A landscape with many valleys, sampled at points; each row gives a point and its height.
A ball rolls from a point to the lowest of its 2 nearest points, and stops where none of them is lower. Distance is the straight distance between rows; heights are no part of it.
<615> (h 346): [109 142 107  66 133  67 148 128 112 139 116 107 114 136 122  46 103 113
 174 100 198 145 122 130]
<1083> (h 549): [136 128 132 102 137 111 118 115 131  88  92 142 129  93 139 164 127  92
 167 111 150 170 100 159]
<776> (h 481): [117 106 101 112 122 128 139 134 157 112 133 120 132 114 110 162 162 138
 123 117 138 130  81 147]
<469> (h 618): [176 101 133 107  98 194  94 156 103  93 178 137 125 119  92 131 102 156
 108 117  70  75 186 100]
<810> (h 543): [ 70 176 163 118 117  44 128 118 101 150 105 120  99 154 130 123 158  96
 159 137 180 162  73 114]
<614> (h 571): [107 159 144 166 118 109 154 123 167 181 102 108 137 164 177 155 188 113
 148 138 109 131 116 148]
<949> (h 427): [ 80 157 135  74  97  87 146 142 117 154 195  82 112 137 134  95 113 103
 157 115 150 125  85  61]
<969> (h 426): [ 69 148 130 116 103 165 126 105 116  99 125 173 125 106 136 159 150  99
 110 140  99  96 126 160]
<19> (h 408): [112 136 153 103 178  60 130 159 145 181 182 105  93 143  86 111  68  91
  86 133 175 143  90 105]
<900> (h 438): [130  93 118 130 132 165 134 153 153 118 150 125 138 118 130 161 173 155
 118 147  74  94 113 147]
<788> (h 584): [ 78 171 141 139 154  79 146  74 102 165  92 153 123 141 155 132 136 153
 157 136 141 163 144 128]
<631> (h 402): [ 92 127 131 162 104  96 142 131 203 146  72  84 146 132 108 118 153 143
 169 169 150 165  89 127]
<405> (h 559): [ 92 111 142 153 133  87 130 129 142 126 116 129 110 113  95 104 106 122
 123 162 163 151 115 152]
<934> (h 390): [103 148 126  75 107  92 149 139 121 119 143  87 132 133 134  91 126 109
 195  98 181 164  99  87]
<805> (h 493): [ 79 119 132 115 117 124 131 147 106 110 185 146 122 127 112 108  79 132
  91 128 105  84 129 117]
<291> (h 657): [201 123 115 123  85 153 145 154 178 107 141 103 157 146 132 163 136  96
 110 116 105 116 152 129]
<727> (h 199): [157 110  83 108 137 178 148 129 169 116 121 124 127 129  99 105 124 136
 125 153 173 134 153 147]
<177> (h 247): [100 157 135 105 136  84 154 103 143 197  62  71 112 173 122  75 163 146
 190 131 199 186 123  71]
<60> (h 592): [114 148 109 126 106 109 153 118 154 151 117  96 152 146 171 168 191 121
 166 116 117 158  78 121]
<937> (h 794): [161 139 107 160  61 169 104  79 113 108  55 140 150  87 162 116 114 164
 117 181  98 163 124 140]
<325> (h 506): [ 90 152 197 112 179  92 118 162 122 150 170  97  87 138 122 137 133  53
 145 150 148 122  82 121]
<28> (h 611): [ 87 161 142 135 113  93 154 108 159 151  95  99 144 147 148 165 169 111
 192 126 154 193  64  95]
<562> (h 714): [155 177 116  82 110 136 163 135 122 137 194 105 137 168 131 161 145 107
 109  96 136  95 115  70]
<188> (h 520): [142 139 154 174 176 120 136 146 139 138 102 127  93 134 109 141 168  91
  91 138 179 123 114 172]
<958> (h 542): [148  74 100 107 158  96 107 140 112  98 115 152 132  95 101 115 114 140
  98 111 157 147 100 179]
<549> (h 565): [190 112 149 209 195 153 136 147 139 148 119 107 123 136 112 112 113 142
 100 133 175 150 155  95]
<598> (h 605): [ 95 158 152 141 152  82 155 100 126 159 103 119 136 153 169 133 142 144
 192 119 140 191 130  86]
<535> (h 487): [ 99 136 165 190 178  89 126 108 100 155 115 172 117 114 135 157 150 171
  97 135 128 147  97 142]
<1223> (h 610): [126  89 131 138 149  99 110 121 128  88 138 149 145 100 119 135  52 133
 142 124 128 163 138 138]
<375> (h 572): [ 97 123 115  93 111  71 131 132 137  98 138 122 141  91 151 151 119  97
 163  85 155 182  67 143]
<1221> (h 460): [ 87 129  98  95  68 148 129  97 136  86 126 151 142  82 150 141 119 131
 138 138  92 127 115 121]
<234> (h 758): [183 126  89 108 106 169 134 122 104 117 147 151 153 138 128 149 150 144
  71 104  97  77 137 120]
<491> (h 557): [114 107 100  92  97 164  88 133 136 123 164 174 122 134 114 139  97 122
  79 101  41  68 182 157]
<620> (h 486): [105 139  86  73  68 136 114  97 114  63 136 162 153  58 149 165 108 129
 126  82 107 134  92 121]
<764> (h 868): [165 142 127 106 125 179 103 129  75  74 127 154 128 110 141 121 105  67
 121 117 140 120 176 135]
<90> (h 561): [ 68 137 126  94  80  66 118 142 136 109 185 122 141  82 143 134  77  73
 159  89 120 137  79 119]
<427> (h 465): [145 125 116  79 129 106 156 159 145 170 161  63 121 170 103  92 146  97
 135 117 199 126  83  90]
<989> (h 563): [ 65 184 138 146 110  40 143  85  84 164  87 149 126 145 123 118 125 135
 131 132 165 168 119 124]
<494> (h 440): [104 143  89 132  84  73 133 127 170 128  62 108 124 106  99 100 165 128
 164 134 181 154  73 152]
<964> (h 920): [176 125 142 101 152 111 137 139 154 168 191 135 161 171 153 165  91 122
 120  72  81 119 165 113]
<122> (h 669): [174  77 140 193 132 180  96 112 139 120 121 136 139 105 140 141  92 188
 101 138  82 148 169 139]
<413> (h 439): [117 136 129 113 149  83 149 154 114 146 169 100 106 144  88  95 117 103
  97 132 200 143  66  79]
<124> (h 810): [147 147 118 189 110 175 143  80 145 129  65 133 148 102 157 148 141 164
 155 164 107 160 139 128]
<119> (h 300): [113 123 135  92 151  61 146 133 153 164  87  68 113 149 101  53 130 127
 191 120 191 163 127 123]
<818> (h 742): [192 131  86 120  96 215 131 127 122 126 116 115 143 133 126 124 169 161
  85 142 108  74 156 115]
<696> (h 539): [178 157 133 180 183 120 151 132 120 147  91 132 119 143 122 140 170 113
  86 128 207 146 109 128]
<117> (h 469): [101 144  99 100  98  94 132 131 148 130  86 119 118 117 127 111 153  76
 149 116 189 133  99 170]
<1175> (h 288): [103 110 118 130 134 142 113 122 139 112  84 129 118 102 124 115 136 148
 169 171 110 140 148 171]
<368> (h 847): [177 147 146 168 132 196 112 115  97  88  74 132 123 108 136 134 166 117
 138 166 158 132 131 139]
<644> (h 837): [185 119 142 137 144 201 102 108  96  86  95 138 140  99 161 155 153 137
 148 149 107 153 150 138]
<665> (h 652): [143  90 116  69 112 186 112 163 148  84 194 137 114 122  90 121  92 139
 141 109  90  86 180  94]
<4> (h 696): [167 114 119 140  97 140 154 145 135 112 109  87 170 131 148 124 145 158
 161 144 120 134 112  82]
<1006> (h 858): [138 149 149 155 136 190 113 122  86  94 106 153  99 120 133 122 126  80
 129 148 162 121 175 132]
<346> (h 386): [127  98 105 111  86 181 112 144 132 100 126 120 143 110 128 122 171 164
 142 165  62  64 134 146]
<689> (h 583): [102 124 148 155 146  87 126 119 133  99 129 131 123  97 109 119  82 128
 161 142 168 182 119 108]
<158> (h 586): [166 107 137  89  84 154  93 151 111  91 171 169 141 117 100 157 106 136
  83  82  22  54 154 120]
<777> (h 547): [128 168 121 170 116 100 155 114 140 200 104 125 136 178 175 111 165 129
 128 127 123 115 156 155]
<1222> (h 701): [115 151 119  46  88 129 141 146 124 108 193 123 120 143 116 146 137  93
 116  85 108  70 117  92]
<747> (h 825): [142 143 152 169 154 181 134  90 112 118 101 146 132 108 181 142 139 171
 154 148 112 151 162  95]
<830> (h 568): [150  90 102  82 124 126  96 142 104  64 129 148 118  64  95 107  98  99
 119  92 148 127 101 166]
<551> (h 722): [223 122 100 162 108 204 137 139 136 133  94  96 150 121 135 119 162 172
 104 157 125 110 136 120]
<1191> (h 768): [149 140  81 111  82 149 146 101  89 108 126 157 157 128 155 143 130 152
  81 106 118 122 105 114]
<372> (h 314): [138 121 113 127 107 160 127 117 101 134 129 135 153 129 166 109 154 193
 139 150  78  93 156 126]
<426> (h 683): [101 127 130  51 101 145 113 150 143  95 204 146 106 119  96 139  87  96
 122  85  68  56 164 109]
<784> (h 299): [179 106 105  87 141 192 134 128 156 110 134 125 129 157 118 131 126  91
 150 106 141 109 183 146]
<243> (h 885): [207 114 155 164 134 179  72 126  75 109 132 168 133 114 175 165 108 127
  95  91  59 118 186 155]
<108> (h 379): [ 99 157  95 156 129 108 140 104 127 150  39 135 101 121 101 114 174 158
 120 170 167 141 111 149]
<373> (h 905): [175 111 152 145 165 137 101 136 149 133 168 139 146 153 150 164  60 125
 128  96  80 149 208 135]
<1217> (h 337): [133 152  84 135 109 127 138 108  88 130  45 139 115 118 108  69 156 153
 117 168 167 117 123 145]
<518> (h 932): [183  94 145  69 128 141 126 145 136 116 187 126 156 146 133 154 125 137
 147  85  61  97 176 112]
<1070> (h 877): [196 118 136 103 120 187  75 123  75  90 110 149 135 130 158 124 115  92
 116 102  88 120 191 167]
<497> (h 174): [118 152  96 104 142 129 170  96 170 198  75  92 129 181 138  92 163 149
 178 131 186 144 146  96]
<1164> (h 455): [ 92 138 151  97  93 106 157 145 119 190 175  53 113 178 128  66 149 135
 130 154 151 118  85  65]
<1057> (h 527): [133 134 170 134 187  88 118 110 117 123 113 152 117 121 125 168 120  99
 139 117 138 160 126 155]
<599> (h 496): [119 150 142 126 143 119 120 138 133 116  91 141 114 122 117 133 172  58
 133 132 173 117 120 193]
<507> (h 525): [ 71 137 128 110 115 146  93 139 100 118 175 173 100 129  99 129 100 101
  69 122  78  53 155 142]
<361> (h 452): [ 74 151 147 148  90 158 136 128 151  99 142 135 112 121 139 151 149  72
 124 160 111  96 109 136]
<369> (h 256): [108  92 156 139 165 146 129 160 154 157 190 116 117 151 130 127 125 175
 134 127  57  93 153 107]
<489> (h 84): [138 128 145 162 177 167 107 126 103 151  77 135 108 143 138  95 155 144
 169 155 131 133 207 163]
<923> (h 509): [136 127 171 183 187  84 112 130  79 123 104 163 120 117 135 156 108 122
  95 127 122 158 116 163]
<974> (h 484): [122 131 129 132  95 127 168 134 156 195 157  75 131 183 146  82 148 150
 133 140 133  99 135  82]
<1208> (h 322): [ 69 119 158 147 204 103 109 127 144 129 173 144  95 113 102 158  62 111
 119 139 129 144 121 130]
<852> (h 458): [ 99 128 143 214 154  72 141 106 136 168  67 146 128 113 119 146 166 193
  99 160 135 159 106 132]
<1162> (h 639): [156  80 142 182 118 126 110 131 139  94 146 132 160  95 124 155  70 166
 101 136  93 163 139 126]
<711> (h 628): [173  87 107 105 103 134 104 161 178  87 161 112 166 117 110 145  87 111
 120 103 103 126 144 141]
<1018> (h 289): [125 175  74 139  68  98 142 111  62 138  64 127 142 160 116  86 154 152
 119 131 174 129  92 108]
<14> (h 511): [112  99  88 123 105  95 124 140 115 116 110 143 138 101  85 131 153 155
  87 129 148 138  58 149]
<484> (h 205): [ 97 123 139 159 142 126 100 116  96 140  88 160 119 128 147 118 163 122
 145 158 110 124 167 192]
<1214> (h 944): [142  97 122  27 156 120 140 150 135 116 168 116 148 140 131 149 125 127
 152  76 103 107 121 127]
<1141> (h 519): [140 136 132 150  97 103 155 131 128 161 143 119 141 167 161 108 124 119
 129 130 115 106 137 132]
<1154> (h 495): [177 119 125 119 118 150 162 170 144 147 163  69 111 169  96  74 128 125
 115 138 181 109 115  75]
<638> (h 482): [ 74 142 181 138 151 120 118 149 123 107 151 132  89 120 133 151 133  75
 146 144 137 110 111 137]
<218> (h 388): [ 73 144 116 116 151 159 135  91 137 139 137 154 120 126 153 152 165 159
 132 129  99  91 136 151]
<581> (h 695): [186  94 110 179 128 197 118 118 147 117 114 139 140  94 119 147 140 169
  78 154 109 134 146 139]
<990> (h 599): [165  64 107  79 115 150  77 159 134  68 154 140 138  87 101 131  80 124
 112  98  91 132 136 153]
<967> (h 676): [191 132  97 135  77 144 150 136 148 106 120  88 170 145 145 139 123 108
 132 117 142 124 105 106]
<254> (h 529): [169 111 140 177 148 130 148 149 128 130 132  94 126 150 102  80 126 146
 103 146 178 130 127  95]
<940> (h 422): [126 132 115 191 139 119 116  91 132 161  55 158 113 114 120 129 173 184
  94 159 132 156 134 173]
<1116> (h 148): [120 130 166 133 182 128 130 146 137 164 225 117 118 145 138 160  91 145
 102 116  63 100 132  78]
<1076> (h 535): [111 117 117 154 112  80 135 131 119 141 117 136 125 132 118  99 143 149
  95 152 136 130  90 166]
<735> (h 331): [ 84 104 149 125 182 157 121 126 126 164 177 135  99 147 130 131 164 167
 120 129  82  84 153 142]
<558> (h 223): [146 121 109 128 152 161 132  94 101 163 104 145 134 150 161  90 141 168
 141 132  97 118 197 148]
<23> (h 780): [154 148  75 141  60 137 123  76 109 104  80 154 171 114 152 136 115 150
 111 140 130 164 100 118]
<190> (h 893): [177 115 145 162 170 160  89 130 113 119 148 175 143 125 151 183  87 120
 116 101  81 137 178 157]
<1100> (h 372): [ 97 123 168 125 201  77 112 149 128 167 191 119 104 143 112 129  50 104
 116 128 136 131 112 104]
<1171> (h 387): [ 73  94 141 157 181 143 107 153 162 122 180 141  86 118  76 124  63 131
 135 151 132 146 152 123]
<395> (h 564): [193 133 145 199 200 124 142 121 116 158 126 151 131 143 143 143 116 135
  82 102 178 148 149 131]
<763> (h 526): [ 92 158 197 143 166  67 142 142 131 185 119 102 101 152 127 141 166  65
 138 148 178 150  78 120]
<918> (h 533): [ 59 141 133  83  82 100 108 136 124  96 164 150 139 108 138 134  83  93
 160  94  73  89 125 133]
<541> (h 508): [ 95 140 121  88  73 126 112 128  99  73 159 170 151  94 146 151  84 102
  99  74  78  92 114 127]
<233> (h 356): [ 81 101 141 156 140 105 131 127 170 140  67  98 133 116 114 114 151 169
 176 162 108 151 127 142]
<915> (h 69): [138 136  93  99 151 144 167 110 153 155  93 110 111 161 108  84 138 132
 158 135 191 141 156 120]
<186> (h 454): [ 87 115 154 173 133 137 118 159 124 107 200 126 106 114  94 115  62 144
  90 159 117 105 130 106]

Call two points neighbours if one is among the 2 nearest of the other. Go from one point of each pair to the other, from neighbour to neighbour, staying as low as possible. Name the highest point that can't be avoided.
<1208> / <915>: <291>
<1018> / <1116>: <375>
<1116> / <915>: <28>
<1208> / <489>: <549>

Two balls start at each pair of points below. Name the first point that both come to, or write never.
<541> / <638>: <969>
<243> / <395>: <489>
<1214> / <518>: never
<1191> / <967>: <14>
<188> / <1076>: <489>
<711> / <1223>: <14>

For each start below, name the point where the ball stops.
<788>: <1116>
<549>: <1208>
<964>: <489>
<28>: <915>
<124>: <489>
<696>: <489>
<689>: <489>
<90>: <1116>
